Each row is a point on a landscape with many valleys, with its height.
From any point a ball rolls to the lowest of the 3 points nearest to it. It stops when none of these is lower. Distance is the straight distance between rows; heights are no part of it.
Dev (h 20.3): [ 29 -39  -3 -54  10 -12 -41  -4  -1  19  -4 -40  -4  -3 -29 -10  60 -42
  20   4]
vimi (h 19.1): [ 30 -53 -45 -32 -14 -28  -5  14 -38   3 -11   2  11 -31 -29  -8   8  -8
  43   6]
sisi (h 41.8): [ -7 -16 -25  11 -10 -22  25 -39  19 -30  21 -29  20 -53  15 -18 -45  32
   0   9]
zona (h 21.1): [-14  -7 -14 -10   0   8  21 -21   7   6 -10   5  -6 -10   6 -26 -19  34
  19   4]
Lekos (h 45.9): [ -1  45  19  32   8   0  28  16 -27  -7  18 -31 -40  35  14  20 -26  21
 -45 -14]
tuku (h 12.0): [-12  17  24  18   4  17  20 -16  43   2  -9  50  20 -25 -22 -23 -22  23
  17  -7]
vedol (h 46.3): [ -3  18  20  20  -6 -20   8  28 -23 -16   5 -28 -24  43   5   6 -25  -5
 -38  -4]
Tiza (h 28.2): [ 24 -19  13 -70  28  17 -43  -8  14  26 -14  -6 -17  16   2 -13  57 -33
  23  -9]
Zezem (h 23.4): [-48  23  40  51 -22  25  20  -5  43   9   2  21  29 -24  20 -13 -39   2
  -8   1]
zefad (h 4.6): [ 23  10  15 -37  10  -4 -13  41 -12 -10   9 -54 -30  21 -13  35  37 -23
 -32  19]
Des (h 23.0): [-12 -24 -21 -14   0   0  10 -19 -11   7 -19 -18 -25  -7  -6 -22 -15  13
  16   0]
besug (h 11.3): [-37  32   2  53  14   4  32 -24   6 -24   4  13 -15 -15  37  -3 -44  35
 -26   4]
nup (h 26.2): [ 13  -6  19 -29  -6  33 -18  -5  10  42   5  41  20  27 -19 -13  38 -51
  54 -32]
vuza (h 20.2): [ 70 -35 -53 -12  25 -61 -23  17 -40 -24  -8 -18 -12 -11 -29  16  14 -13
  14   0]
leli (h 22.9): [ 39   6 -26  -5 -14 -28   2  57 -29 -20   8 -17 -26 -11 -11  27 -20 -25
 -14  11]
tul (h 4.7): [-75  26  41  36 -30  33  -2  -7  11  28  22  21 -13   8  37 -11  -3 -11
 -10  -3]
Pagi (h 46.2): [-21  13  10  41 -15 -19  50  39 -40 -30  44 -26 -17 -12  26  30 -72  33
 -49  -5]
basi (h 24.8): [-52  46  59  39  -5  17 -47   3  12  21  32   6   1  47  30   6  58 -33
 -40  11]
Somak (h 38.2): [-22  -3 -11   7  10   2  -7 -29 -11   7  -9  -8 -26  39   5  -6   5   9
  -2  -3]
Sifed (h 31.3): [-32  49  29  54  -4  -4 -19 -11  12  -3  26  22 -18  47  34  16  15 -20
 -43 -14]
budeg (h 18.7): [ 10 -16 -15 -25  11   1 -44 -18   1  12 -16 -41  -3  20   1   1  49 -20
  14 -11]
fas (h 68.0): [ 17 -43 -18 -34  -8 -10  15 -10  -1  18  -8 -11  27 -38 -24 -29 -11  21
  32  -9]
soli (h 4.4): [-70  30  39  67 -23  26  29 -14  31  10   6  21  -8 -19  50 -17 -32  11
 -27   7]
modo (h 25.0): [-35  32  46  51   0  40  12  -2  58   7  -1  28  51  -3  -4 -32 -21  18
 -13 -14]
Dis (h 39.2): [ -6   9  20  31  -1 -17  12   2 -36 -20   6 -20  -8  11  13  18 -36  31
 -38  -3]
pifu (h 33.1): [-31  36  19  53  -4   4 -11   5  -4   4   5  35 -26  38  29  11   9   5
 -25  -4]
Sez (h 35.9): [ 27  14  17 -31  16   6 -35  37   6  -5   2 -34  -8  42  -5  19  35   8
 -36   0]
zamu (h 10.4): [-69  26  55  28 -31  52   8   6  32  43   7  25  18  13  15 -26  -8  -2
  -6 -14]
lel (h 21.4): [ 25 -14  -8 -14  15  33  -4 -37  22  21 -35  45  50  10 -39 -30   9  13
  32 -18]
vedig (h 42.3): [ 33 -27  14 -45  20  20 -19 -30  -6  37 -39  35  44  33 -40 -18  32 -36
  48 -30]
fis (h 25.4): [  1   0  -7  -8   9  22  29 -21  36   3  -3   0  11 -20 -14 -31 -40  25
  24 -11]
tos (h 29.3): [ -7 -14 -19 -18  -1  18  26 -14   4  18 -14  -5   6 -12  -9 -30 -20  29
  27 -15]
Kede (h 19.6): [ 55  -2 -28  -5   3 -44   2  36 -38 -23   5 -14  -9 -13 -18  27  -7 -14
  -8   8]
kade (h 15.4): [ -3  11  35  26  -8  22  21 -18  29  12 -16  50  54  -7 -24 -35 -11  14
   5  -5]
fum (h 24.9): [ 70 -21 -45 -59  42 -34  -3  35 -33 -27 -26 -40  -1 -28 -41  37  28 -18
  14  -1]
Safop (h 18.1): [ 21   3   8 -28  -5  -4  -7  56 -13 -14  -5 -45 -28   1  -9  27  13 -21
 -27  29]
gaka (h 31.8): [ 12  30  -6 -19  -3 -14  10  73 -10 -29  22 -29 -34 -17  18  28   8 -17
 -32  48]
Voba (h 31.5): [ 28   0  -4 -37   9  32 -55  -4  25  18  -5  14 -13  19   4 -10  50 -54
  37 -23]
Foga (h 29.9): [-32  18   1  19  -1   0  10 -18 -10   6  -8   9 -30  24  20   5 -10   9
 -11  12]
Nozi (h 14.2): [ 35 -46 -14 -34   5 -27 -32   8 -20   7 -15 -30   2 -19 -20  14  54 -38
  12   4]
vami (h 41.5): [ 12 -17 -36  22 -41 -15  29 -15   2 -49  24 -14  20 -51  17  12 -36  50
  -6  15]
Febi (h 26.3): [ 24 -19   3 -26   5  17  -4 -42   2  47 -35  62  50  28 -40 -28  23  -6
  40 -16]
zozif (h 13.6): [ 29 -30 -24   6 -14 -49  -9   3 -43 -17 -13  -5   2  -7 -22   4   6 -12
   4  18]
Ratu (h 20.6): [-17  65  51  17   7  20 -23  28   5  -1  34  21  -1  45  25  30  26 -27
 -36   7]
rofu (h 11.9): [-34  23  36  30 -25  30  16  -1  31  35   3  46  35  -8   2 -28 -20   5
  15  -5]
Mano (h 40.2): [  4 -48 -33  -5 -14 -20  -4   9 -35  -3 -18 -16   7 -41  -2 -10  -9  12
  17  11]
mopid (h 57.5): [ 19 -40 -29 -13 -31 -16  10 -11  14  -2   6 -15  38 -49 -27 -18 -27  31
  24  16]
Segef (h 16.8): [-42  50  22  68   7   1  23  -8  -7 -13   9  40 -37  17  31  16 -32  16
 -26   0]
Pugo (h 67.5): [ 22 -51 -10 -43 -21  -8   5  -3  -2  20 -22  -5  30 -36 -39 -23  -8   9
  34  -2]
Luk (h 31.7): [ 20 -10  19 -53  25  -1 -33  35  -7  -2 -14 -32  12   9 -26  17  56 -17
 -19  19]
Davu (h 16.1): [ 39 -12 -24  -2  -9 -40  -5  29 -53 -17   1 -15  -2  -5 -28   1  19 -12
 -19  16]
Tona (h 23.5): [ 14   7 -15 -13  13  18  13 -19  34  16 -21  19  23 -10 -28 -35 -33  43
  16  -8]
fon (h 41.9): [-20  49   8  47  16   2  10  -6  -8  -6   3  11 -30  33  21  37 -22  12
 -26 -12]
Rodur (h 6.2): [ 22 -32 -11 -44  16  25  -1 -22  10  26 -25  13  44 -14 -49 -34 -12  27
  39 -16]
garop (h 36.0): [ -2 -14 -14  22 -20 -24  18   6 -37 -38  16  -3  14 -13   0  11 -35  26
 -21  12]
mafa (h 39.8): [  0  72  26  21  10  11  17  34   6  -7  20  -6 -54  38  18  27 -11  -8
 -45  -9]
mezov (h 22.8): [-25  -9 -20  33  -6  -8  13 -17 -20 -27   2 -12   8  -5  16  -4 -37  41
 -29  -1]
zorub (h 16.2): [-19  24  34  45 -13  14  33   7  62  10  -5  37  34 -21  -4 -28 -30  18
   9  -2]
fuf (h 8.8): [ 14 -43 -27 -21 -21 -28 -12   2 -23   3 -12  -9  -8 -16 -16  -8  18 -19
  15  22]
lalar (h 36.2): [-22  -2   5 -10  -4  31  -9 -10  15  27  -5  35   1  25   6 -20  -2  -7
  37 -17]
ribof (h 11.2): [ 47 -51 -39 -15 -10 -50 -24   0 -33   4 -15 -12  -7 -17 -21   3  29 -31
  25  19]
zovin (h 16.6): [ -5  23   7   5   8  11 -27  -9  23   8  16  16 -21  45   7   5  36 -29
  -5   1]
Rog (h 44.4): [ 25  -6   3  16 -13 -40  18  45 -49 -18  14 -11  -5  12  -8  19 -19   2
  -3   1]
Kig (h 25.9): [ 31   9 -19 -39  -4 -17   5  73 -10 -25   5 -24 -34 -24   5  49   7 -43
 -19  35]
fivu (h 16.7): [-33  28  10  55  -4   9  28 -12  52  -9  10  17 -10 -42  30 -12 -50  22
  -6   6]
nefat (h 17.0): [ 61 -23 -58  -3  -2 -49   7  10 -54 -22  -1  15   1 -14 -24  31   0   8
  14   9]
lumok (h 43.6): [-35  35  22  49   7   6  41  -7 -30 -16  14   4 -30  26  28  30 -38  30
 -44 -13]
vagem (h 8.1): [ 24 -28  -8 -21  24   4  23 -32  31   1 -26  17  48  -6 -35 -36 -18  42
  35 -25]
buliv (h 28.6): [ 16 -36 -65 -22 -16 -25  12 -14 -14 -22  -2  13  16 -54   2   0 -19  22
  25  25]
budab (h 19.9): [ 49 -28 -70   1   0 -29  12  -9 -46 -26   1   2   0 -35  -3   9  -8  18
  14  14]
Sebi (h 44.9): [ 24 -43 -34 -14 -28  -9  12 -13  -5 -23  15  -2  29 -64  -7   2 -29  33
  27  13]
Kuleb (h 14.9): [-13  12  -2  29   5   5  27 -15  52  -3   5  10  -3 -21  12 -14 -44  34
   1  -3]
Borek (h 43.7): [ -4  12   8  29 -27 -25  37  24 -41 -28  29 -23  -7 -11   3  17 -54  30
 -36  -9]
gazuf (h 17.2): [ 38 -38 -12 -44  14 -29 -48  28 -17  -1 -39 -19  15 -19 -35  19  67 -45
  23  13]
sufu (h 20.0): [ -3  12   4  10  16  22  13 -21  44  22 -20  64  50   4 -34 -35   0  11
  27  -3]
Vesa (h 32.3): [ 10 -45   1 -39 -19   6  19 -12   1  42 -14  -8  10   2 -35 -41  -3  -1
  32 -18]
Futi (h 17.9): [ 21 -32  -5 -21   4 -17 -42  -5 -10  21 -19 -31  -1  -2 -23  -8  46 -30
 -11   5]
Sogit (h 3.6): [-31  12  20  26 -17  35  18   7  40  31 -10  58  25 -15  -1 -25 -17   1
  29 -11]
rogo (h 19.5): [ 76 -42 -49 -31  30 -45 -33  25 -38 -18 -35  -3  -3 -22 -39  13  43 -30
  23   8]
bor (h 35.2): [-28  22  17  29  -1  -7 -15  -4  -5  -1   8  10 -24  49  22  17   5   1
 -20 -20]
per (h 11.0): [-64  29  56  28 -11  31  17   0  37  23  13  19  10   1  30 -31 -16   5
 -23 -21]
pas (h 44.7): [  2 -46 -39 -19 -26 -20  21  -3 -20 -15 -12 -10  19 -50  -9 -10 -19   8
  24  11]
tabaz (h 30.0): [  1  16  12 -41  40  14 -57 -13  18  -3 -12  -4  -9  35   7  12  62 -33
   5 -14]
geki (h 36.7): [ -3  60  17  30   9   8   2  18  11 -16   9  -6 -36  51   6  28   4 -11
 -41 -15]
gima (h 65.3): [ 31 -46 -15 -26 -12 -15  13  -3  -3  11 -13  -5  42 -46 -25 -26 -24  19
  42   9]
bebe (h 8.3): [-11  33  33  11  -3   8 -35  12  17   3  19  28 -19  39  33  20  50 -30
 -14   3]
ner (h 27.1): [  5  16  28 -34  17  31 -55 -14  36  10  13  28  -1  30  14   3  58 -56
  23  -1]
gemik (h 28.0): [-15   5   8  -8  -2  39   1  -8  14  37  -6  41   7  16  -8 -23   6 -20
  19  -6]
Guge (h 55.8): [ 15 -38 -33 -11 -32 -27  19 -18  17 -14   5  -3  37 -66 -22 -13 -32  26
  17  16]
Pinum (h 35.3): [ 43 -40 -75   7 -20 -27  16 -22   3 -24  12   6  27 -83  -5   6 -36  26
  28  13]
begis (h 11.6): [ 38 -44 -33 -32   0 -27 -20  -2 -16  18 -16 -14   3 -17 -32 -11  36 -29
  26  10]
Ker (h 8.0): [-23  42  66  -1  -2  25 -52   8  26  -5  38  15  -2  40  28   2  66 -35
 -23  15]
los (h 35.6): [ 31  -7  17 -57  18  40 -45  -8  18  31  -6   5   8  26 -28 -15  53 -64
  39 -18]
givun (h 43.2): [  0 -28 -13  -1 -14 -16 -18  -2 -33   8  -4 -30   9  13  -9  -7  22 -12
  -4   1]
sevot (h 48.6): [  6 -51 -46 -19 -37 -23  12  -4 -22   1 -17  -2  18 -39 -26 -27  -9   7
  27  21]
kebab (h 37.1): [ -2 -29 -21  11 -20 -21  19  -9 -50 -29  11   2  13 -12  -3   1 -14  23
  -9  16]
Bamer (h 7.3): [-51  33  22  66 -10  13  23 -10  20 -10   0  25  -9 -28  52   4 -35  23
 -17  11]
rumim (h 16.5): [-52  54  82   6   4  39 -55  25  25  -6  43  14   2  47  41  14  66 -21
 -33   7]
luv (h 34.7): [  0  47  21 -24  32  15 -13  34  12 -10  13 -35 -24  33  11  36  26 -17
 -24  -2]
busut (h 23.9): [-19  30  19  53  16  -7  49  -7 -18 -38  29 -21  -4 -23  44  30 -74  51
 -44  -3]
zipem (h 10.8): [-22  33  62 -10  11  28 -57   4  37  -2  19  24  11  26  33  12  71 -35
   0  15]
Rep (h 24.4): [  4 -32 -12 -42  22  -1 -37  -9  20  25  -3 -25  -6  19 -14 -15  51 -38
  20 -17]
tarer (h 11.8): [ 28 -46 -52  -6 -10 -39  -1   1 -41 -15 -14   0   4 -28 -15   6   3 -12
  10  13]
zak (h 33.4): [ -6 -10  -9  21 -14 -26  33   1 -26 -45   7 -16  20 -28  10  17 -41  51
 -27  15]
zef (h 16.0): [-46  30  53  31 -21  37  18  -8  28  27   6  25  26 -13  12 -27 -22  -7
 -15 -11]
fadem (h 34.8): [ -4 -12   0  13 -10 -13  20  16 -36 -17  18 -22  -6  11   9  10 -21  15
 -41   2]
kud (h 19.4): [-30  21 -14  36  22   9  18 -28  23 -20 -10  -5  -8 -14  35 -15 -54  34
  -5  -4]
pedil (h 26.6): [ 25 -29  -4 -73   7  11 -40   2   9  25 -11 -33   7   1 -32 -14  57 -49
  39 -29]
sur (h 6.0): [-56  20  25  38 -23  22   6  -5  17  16  -1  36  -6   8  30 -10   8 -21
   4  -3]
Zivi (h 35.5): [-10  35   9  -6 -19 -11   6  52 -13 -28  23 -55 -56  -2  20  35  -3 -15
 -34  34]
zun (h 14.1): [-37  43  10  51   5   0  24 -19   1 -12  -5  18 -33   4  45   6 -38  32
 -33  -9]
Dek (h 39.1): [-27   2 -11   3   6   3  11 -26  -5  19  -5  18 -20  23  13  -7   2  20
  17  -5]
goper (h 37.4): [-33  43  19 -22   4  11  -6  54   5 -13  32 -70 -65   4  38  35   7  -1
 -55  44]
lamik (h 67.9): [ 40 -54  -6 -44 -20  -2  22 -13  16  15 -12  -7  54 -33 -42 -40 -27  28
  31  -7]
lebut (h 7.8): [-27  27   0  39  18   8  17 -28  59 -22   5   6   3 -32  22 -14 -51  18
   1   0]
Kuzir (h 21.0): [ 41 -48 -63 -45 -18 -26  19  -9 -28 -14 -16   6   5 -65 -10   1 -15  20
  38   9]
pezer (h 22.6): [-46  35  28  48 -19  17  27  -6  43  13   9  26   1 -25  34 -17 -30   8
   7   5]
logiz (h 43.0): [ 10  -2   2   6  -6 -29   1  20 -36  -4   7 -29  -9  10 -10   2   4  -3
 -25  -2]
Muvev (h 40.8): [ 12 -16 -33  17 -23 -39  28   6 -41 -41  -2   9   6 -34  -8  35 -24  23
   4  29]
Neb (h 36.4): [  7  -1  -6  -5   7  -5 -21 -14  -6   0  -4 -28 -29  34   3  -2  15   5
 -31   3]
nibab (h 13.5): [ 47 -36 -64 -19   8 -42  -7  -2 -56 -10  -6  16   6 -30 -12  -1  12  -6
  27   6]
Dab (h 13.7): [-14  55  26  29  17  12 -20  18  16  -2  18  11 -19  47  19  23  40 -17
 -30  11]
zam (h 39.9): [-34  18   3  24  -6  18  23 -18  19  26 -13  42 -15   7  26  -8 -12   5
   8  -8]
piz (h 22.4): [  0  12  10 -19  -2  25 -40  -4  17  16   2  14 -13  35  20   9  47 -55
  15  -2]
Bab (h 5.1): [ 45   3 -22 -32   6 -36   4  55 -23 -29   0  -9  -7 -13 -17  33  -1 -26
 -20  27]
Zim (h 22.5): [-35   6  -3  31  13   6  21 -14 -16   9   1  10 -19   5  26  -9 -24  31
 -12  -6]
Kitos (h 6.8): [-64  28  60  48 -22  44  11 -15  15  42   2  23   0   3  46 -18  -9   5
 -14 -17]
rur (h 2.4): [ 78  -9 -44 -34  42 -44  -4  47 -22 -17   2 -24 -15  -1 -43  18   8 -22
  -1  10]
misub (h 15.9): [-41  35  -1  41  10  10  22 -11  -3  -9  -6  25 -24   1  43   4 -26  26
  -5  -3]
Zabal (h 19.0): [-46  16  45  24 -29  38  14  -1  13  36  14  53  16   7   7 -10  -2 -14
   3  -4]
disin (h 19.2): [-29   9   2  40  -2  -7  33 -11  -5 -41   9 -22   2 -23  34  18 -49  55
 -40   6]
mopub (h 30.9): [ 33  -8   9 -15  -1 -16 -22  42  -2   1   1 -40  -3  23 -17  11  20 -17
 -30  10]
lov (h 3.2): [-61  28  45  40 -37  38   0  -5  21  22  20   8 -12  24  40 -10   9  -8
  -2 -11]
lobev (h 38.7): [ -6  34  25   1   0  -6  19  38  -8 -19  31 -48 -46  26  10  17 -15  -9
 -39  10]
Zube (h 25.2): [  5 -13   2   1  22  11 -15 -48  48   2 -40  51  58   1 -26 -40   3  29
  36  -2]
Fomav (h 35.4): [ 19 -42 -45  -5 -19 -34  13  -6 -24 -30  10   2  19 -48   0   1 -24  22
  16  15]
Nog (h 12.6): [-33  35  32  18 -18  17 -34  -7  31  16  35  14 -10  27  34 -10  54 -43
   0   6]
dimar (h 41.1): [ -1 -24 -14 -21  -4 -12 -23 -19 -17  10  -9 -16 -18  11 -11 -14  16 -15
  16  -9]
Gera (h 16.3): [-27  39   6  63  17 -11  41 -38  22 -46   2  -9 -11 -34  43  18 -59  51
 -25   2]
sis (h 21.7): [-14   6   6  48  -1  -8  28  -8 -20 -27  41 -19  11 -33  30  27 -59  57
 -37   3]
zaru (h 14.7): [-22  -4 -20  37  -2  -9  32 -17  -7 -32   2 -21  -4 -26  26  11 -46  53
 -29  -4]
Sedo (h 8.2): [-52  42  21  60 -13  14  12 -20  14   4  -4  30 -16   5  38   3 -24   2
 -18  13]
vekor (h 36.6): [-31  20   8  13  -8  20  10  -8  10  34  -6  30 -15  15  12 -12 -11 -11
  26  -5]
Fase (h 15.8): [ 54 -32 -30 -14   9 -58 -23  25 -31 -25 -19  -4   3 -14 -28  31  37 -30
   5  25]
Mes (h 41.7): [-26  46  18  12  -1   9  18  33  -4 -20  33 -39 -66  34  11  37 -28  -2
 -59  -6]
bok (h 38.8): [ 12 -43 -36   3 -11 -28   7  -8 -37 -16  -2  -8  13 -46  -2   1 -22  24
   6   9]
teb (h 54.7): [  0 -38 -49  18 -34 -29  35  -7   7 -44   6  -5  33 -62  15   0 -39  30
  10  18]
bir (h 32.0): [-17 -12  -5 -15  13  25  10 -12  18  30 -12  14 -12  16   4 -15  -7   6
  33 -13]
kov (h 17.3): [ 20 -43 -10 -55  19 -11 -46  15  -9   8 -23 -28   3 -12 -23 -15  55 -43
   9   5]
Gike (h 42.0): [ 37 -32  -7 -39  19  25  -3 -12   2  42 -36  13  29  12 -45 -32  18  -1
  46 -45]
zode (h 23.2): [-26   5 -14  45  15  -2  30 -45  37 -40   7 -27 -11 -36  36  -2 -43  57
 -18   1]
Loku (h 2.3): [-28 -11 -21   5 -13  10  21 -22  -2   2  -2 -16 -12 -11   9 -20 -26  36
   8  -4]
Vobob (h 24.1): [ 24 -36   0 -21  33  19  -2 -47   7  19 -48  53  53   7 -38 -29  24  10
  57  -9]
tekav (h 47.5): [  1  14  13  13 -21 -12  43  38 -29  -9  38 -32 -32   6  14  27 -47   9
 -32 -12]
muba (h 15.6): [-25  14  38  11  -8  34  -2   8  11  37 -10  55  31   6 -24 -26   1  -4
  18 -13]
Bofa (h 28.1): [-17 -12 -24  31 -11 -10  27 -19  16 -36  29 -28  15 -48  24   6 -46  50
  -8  14]
Gebe (h 16.4): [ 15 -22   0 -17  17  19   5 -24  15  18 -39  26  30   7 -42 -29 -12  31
  33 -14]
fot (h 26.8): [ -5  22   0   9  18   8 -20  -3   5   2  -4  -5 -31  43   2   5  21 -16
 -29 -12]
dobof (h 36.8): [ 15 -15  15 -13  -1  35  -8  -9  15  39 -18  42  19  21 -26 -20  14 -15
  45 -27]
sufir (h 29.5): [-21 -19  -3  20  -1 -12  14  -5 -30  -6  -2 -23   5   1  11  -5 -18  28
 -19   1]
Fegu (h 36.9): [ -8  55  28 -14  28  20  -5  37  27  -8  20 -28 -53  35  16  23   8  -9
 -56   0]
Sus (h 27.5): [  0  -6  -5 -30  14  17 -37 -18  22  24   2  -6 -20  21   6  -6  54 -44
  23 -15]
limi (h 39.4): [ 21 -36   2 -52  14  24 -18 -10   2  35 -27   4  11  19 -38 -18  28 -40
  44 -34]
pebin (h 12.8): [ 26 -58 -19 -40 -10 -21 -15   9  -8  37 -21 -22  10 -14 -34 -15  31 -34
  40  -3]
Vofik (h 31.4): [ 28 -32   3 -78  51  26 -51 -13  21  25 -12   2   7   5  -7   0  70 -47
  47 -20]
guli (h 33.3): [  2 -21  -8 -10   1   2  29 -19  39  -1  -4 -16  23 -34 -17 -33 -42  45
  19  -4]
leg (h 44.8): [-34  30  28  33   8   4  29  11 -31 -21  31 -20 -23  17  25  25 -57  40
 -43 -12]
Kol (h 20.5): [ 32  25  16 -30   3  -3 -16  41 -18  -4   0 -42  -5  21 -14  22  26 -16
 -29  12]
bomup (h 5.4): [-28  13  -9  33  23   6  23 -24  -7 -23   7  -3 -13  -8  33   5 -36  45
 -23  -6]
Sotil (h 37.0): [ 43   3   3 -33  19 -29 -24  55 -28  -7 -13 -26   2 -14 -33  28  35 -36
  -9  36]
rufo (h 40.1): [  5   4  -1   6  -8 -26   6   6 -42   2   2 -25 -14  37  -1   0 -18   9
 -28  -4]
liro (h 31.2): [-17   0  -7  32   4   4  19 -43  29 -18  14 -25   1 -48  20 -16 -60  38
  -7 -10]
Buzom (h 37.6): [ -6 -41 -18  -4 -14 -26   2  -6 -31  -5  -2 -33  -4 -12  -6 -11 -15  12
   1   2]
kel (h 44.2): [  5  10  20 -13  14 -12 -10   8  -2  -7  -9 -29 -19  39  -9  11  20  -4
 -35  -2]
padi (h 34.9): [-21  23 -10  18   6   4   2  -6 -11   6  -3  -8 -33  39   4  12  12   3
 -23 -27]
Kaso (h 36.1): [  7  30  19 -21  12   8   2  53   6  -4  16 -61 -26  11  -3  29   9  -7
 -46  15]
Mepef (h 7.4): [ 40 -52 -44 -39 -19 -22   3   3  -1  -3 -16  23  38 -62 -42 -14 -26  13
  45   2]
lamon (h 15.1): [ 50 -39 -51 -11   1 -39  -8   1 -63 -25  -5   8  -3 -14  -9  24  -7  -3
  28   8]
Zifi (h 19.3): [-14  57  55  17  12  18 -26  20  22  -8  32  27 -13  46  39  31  49 -17
 -39  20]
zagat (h 13.1): [-27  11  21  -2 -19  13 -29 -11  12  28  14  27  -7  16  17 -10  26 -35
  21 -11]
Linov (h 36.5): [ -1  37  25 -20   0 -13   6  62  -3 -21  22 -60 -30  -3  11  23   1 -26
 -44  29]
gisan (h 38.3): [  2  25   9   2  13  -2   1  32  -4 -10   3 -49 -14  24  -9  20  -1 -10
 -42   2]
Zaf (h 34.0): [ 26  -9   4 -31  13  13 -32 -28  17  43 -11   2  -5  25 -18 -20  40 -38
  38 -26]
Poda (h 43.4): [ 17  -3  -5 -24   4  24   6 -12   9  33 -23  35  23  25 -26 -17  10  -4
  35 -21]
Lodur (h 24.5): [  3  -3  20  -3   7  30  -5 -19  21  31 -16  68  44  21 -33 -27   4  12
  40  -3]
sos (h 18.2): [ 41 -53 -66 -16   0 -32  12 -10 -52 -19   0   5  12 -37  -6  18 -12  19
  23   8]
vukik (h 28.7): [ 40 -38 -74 -15 -19 -24  24 -16  -5 -24   9   9  31 -73 -18  13 -29  24
  39  11]
Mezad (h 17.1): [ 20 -10  -4 -13   6  11  22 -21  39   6 -18   6  28 -12 -32 -32 -38  36
  22 -29]
Fiz (h 36.3): [ -1 -31  -6 -25  -1   3  -7 -12  -3  35 -14 -14  -8  22 -13 -14  14 -12
  17 -18]
rusul (h 23.3): [ 15 -12  -1 -33   4 -25 -28  19 -17  -3 -11 -45  -4   7 -18  -5  40 -30
 -13  26]
vadi (h 15.3): [ 31 -46 -52 -22 -20 -33  16  -8 -33 -19  -7  12   8 -41 -16  -2  -4  -7
  34  18]
Pav (h 34.4): [ -2 -22 -18   4  -9  -4   1 -18 -19  -1   2 -15  -5  -3   3  -4   4  16
 -10   2]
Nupov (h 23.1): [ -6  17   8 -28  24  23 -38 -15  27  -2  -1  -4 -14  32  11  19  62 -31
 -10 -11]
Gefuz (h 39.6): [-13  69  34  37   4  11   5  12  -4   9  14  16 -32  42  25  32  -3  -5
 -35 -10]
Zos (h 32.5): [ -2  53  25   0  20  22  -7  20  14  -7  14  -7 -36  50   3  32  20 -24
 -33  -2]
fezu (h 46.1): [  5 -13  -3 -32  -3  12 -13 -23   6  40 -17   9  11  17 -20 -18   2 -29
  35 -32]
nupu (h 2.8): [  3 -54 -15 -31 -19 -19 -10  -2 -13  19 -15 -27  15 -12 -20 -18  14  -1
  20  -9]
dad (h 18.6): [-14   1  34  35  -7  21   4 -24  50   7 -10  38  69  -7 -22 -34  -2   6
  -4  -7]
kubi (h 37.3): [ 17  15  14 -46  37  29 -27  13   1 -11 -15 -10  -4  33   7  16  47  -9
 -23  -2]
budif (h 27.9): [ 74 -14 -36 -47  43 -40 -22  53 -33 -23 -28 -20  -2 -10 -33  31  35 -24
   8  23]
ratot (h 21.9): [-37  27  14  39  -7  16  19 -15  32   2  -1  33  -7 -19  26 -13 -39  29
  11   6]
zimu (h 29.4): [ 11   5  28 -44   7  19 -56  -6  29  12  10  26  -2  27  11 -10  66 -48
  32  -3]
nito (h 3.9): [  4 -27   3 -29   0  36  18 -19  -3  29 -23  -6 -12  -2 -13 -20 -17   9
  25 -15]
tet (h 6.9): [  5  -6   5 -29  13   5 -32 -14   5  -1  -2 -20 -18  36   4   3  42 -27
 -14  -2]
bako (h 5.0): [-60  27  12  51 -28  18  15  -9   8   9  10  41 -14  11  27  -3 -10  -2
  -4   4]
Relom (h 24.0): [ 21 -22 -19  -5  25  15 -14 -57  52  12 -45  36  58  -7 -34 -46  11  15
  41  -2]
puga (h 34.5): [ 19 -20   8 -32  24  33  -7 -29  11  48 -37  38  28  23 -38 -17  17 -16
  48 -35]
Ziti (h 37.9): [  1 -26 -33  16 -22 -35  21  -5 -34 -36  10   0  23 -48   5   6 -24  42
 -17  21]
vik (h 24.3): [  2  42  26  -1  41  15 -37  10   8  -7  17   2 -22  36   5  25  34 -20
 -24  14]
Dol (h 28.9): [ 18   9  13   0   3 -19  -2  55 -12 -13  16 -48 -26  20   3  38   6 -11
 -26   1]
Bulor (h 24.2): [ 13 -48   2 -42 -11   8 -21 -10   3  35 -21 -24   0   4 -36 -11  37 -33
  27 -15]
vutem (h 41.3): [ -5  36  22  16  14   6   8  12 -12   1  13 -26 -17  52   2  19  -3  -9
 -36 -10]
kupev (h 22.7): [-26  11 -22  12   7  11  29 -16  13 -17   7  -2  -2 -13  26 -10 -36  23
   8   0]
beze (h 20.9): [ 51 -48 -51 -23 -17 -27  27  -1   9 -24  -1  -1  34 -63 -32  -3 -27  17
  42  -4]
feto (h 30.7): [-32   1 -18  17  14   8  10 -22   0   1   1  24 -19  -3  23 -19 -25  17
   2  -9]
Susid (h 27.6): [-47  45  57  35 -11  22 -34   2   6   1  34  13  -2  42  32   8  27 -15
 -35   4]
Kam (h 23.6): [  5   8   3   3  17  24   6 -22  30  29 -18  41  34   6 -22 -20 -17  14
  26 -12]
vuduf (h 16.9): [-10  12  19  -6 -13  27 -25  -2  15  38  12  32  -4  24  13 -12  38 -48
  40 -12]
luga (h 46.8): [ 10  -1  -2  13 -35 -32  32  45 -34 -21  23 -28 -19  -6  -7  35 -42  -8
 -18  20]
Varuf (h 32.8): [-43  51  17  57  -5 -12  -6  -3  -9   0   9  36 -20  40  35  15   4 -20
 -34   7]
vuni (h 28.8): [-34  -2  -3  30   2 -11  30  -3 -39 -30   7 -14   2 -11   1  12 -45  46
 -34   9]
boguz (h 11.4): [-31  21  31  23 -32  14 -29  -4  18  15  28  22 -20  34  44  -1  36 -39
  -8  11]
Lumu (h 7.1): [ 74  -2 -34 -56  30 -19  -9  50 -31 -24  -9 -18 -14 -13 -21  35  24 -23
  -2  21]
vetu (h 21.8): [ 12  -7   8 -43  22   3 -49   6   2  -4 -24 -21  -1  25  -1  15  70 -18
   2   3]
Panap (h 25.5): [-11  28  15  71   1 -16  50 -18 -11 -54  31 -38  16 -37  39  39 -71  56
 -55  -2]
raz (h 8.4): [-39  31  36  15 -29  34  -8  -2  23  35  21  27   0  33  12  -9   3 -26
  23 -17]

For each start below, name the point where the ball stops.
los | tet
Muvev | bomup
vedig | Rodur
Mes | Bab
tekav | bomup
goper | Bab
Futi | fuf
Somak | bomup
kebab | bomup
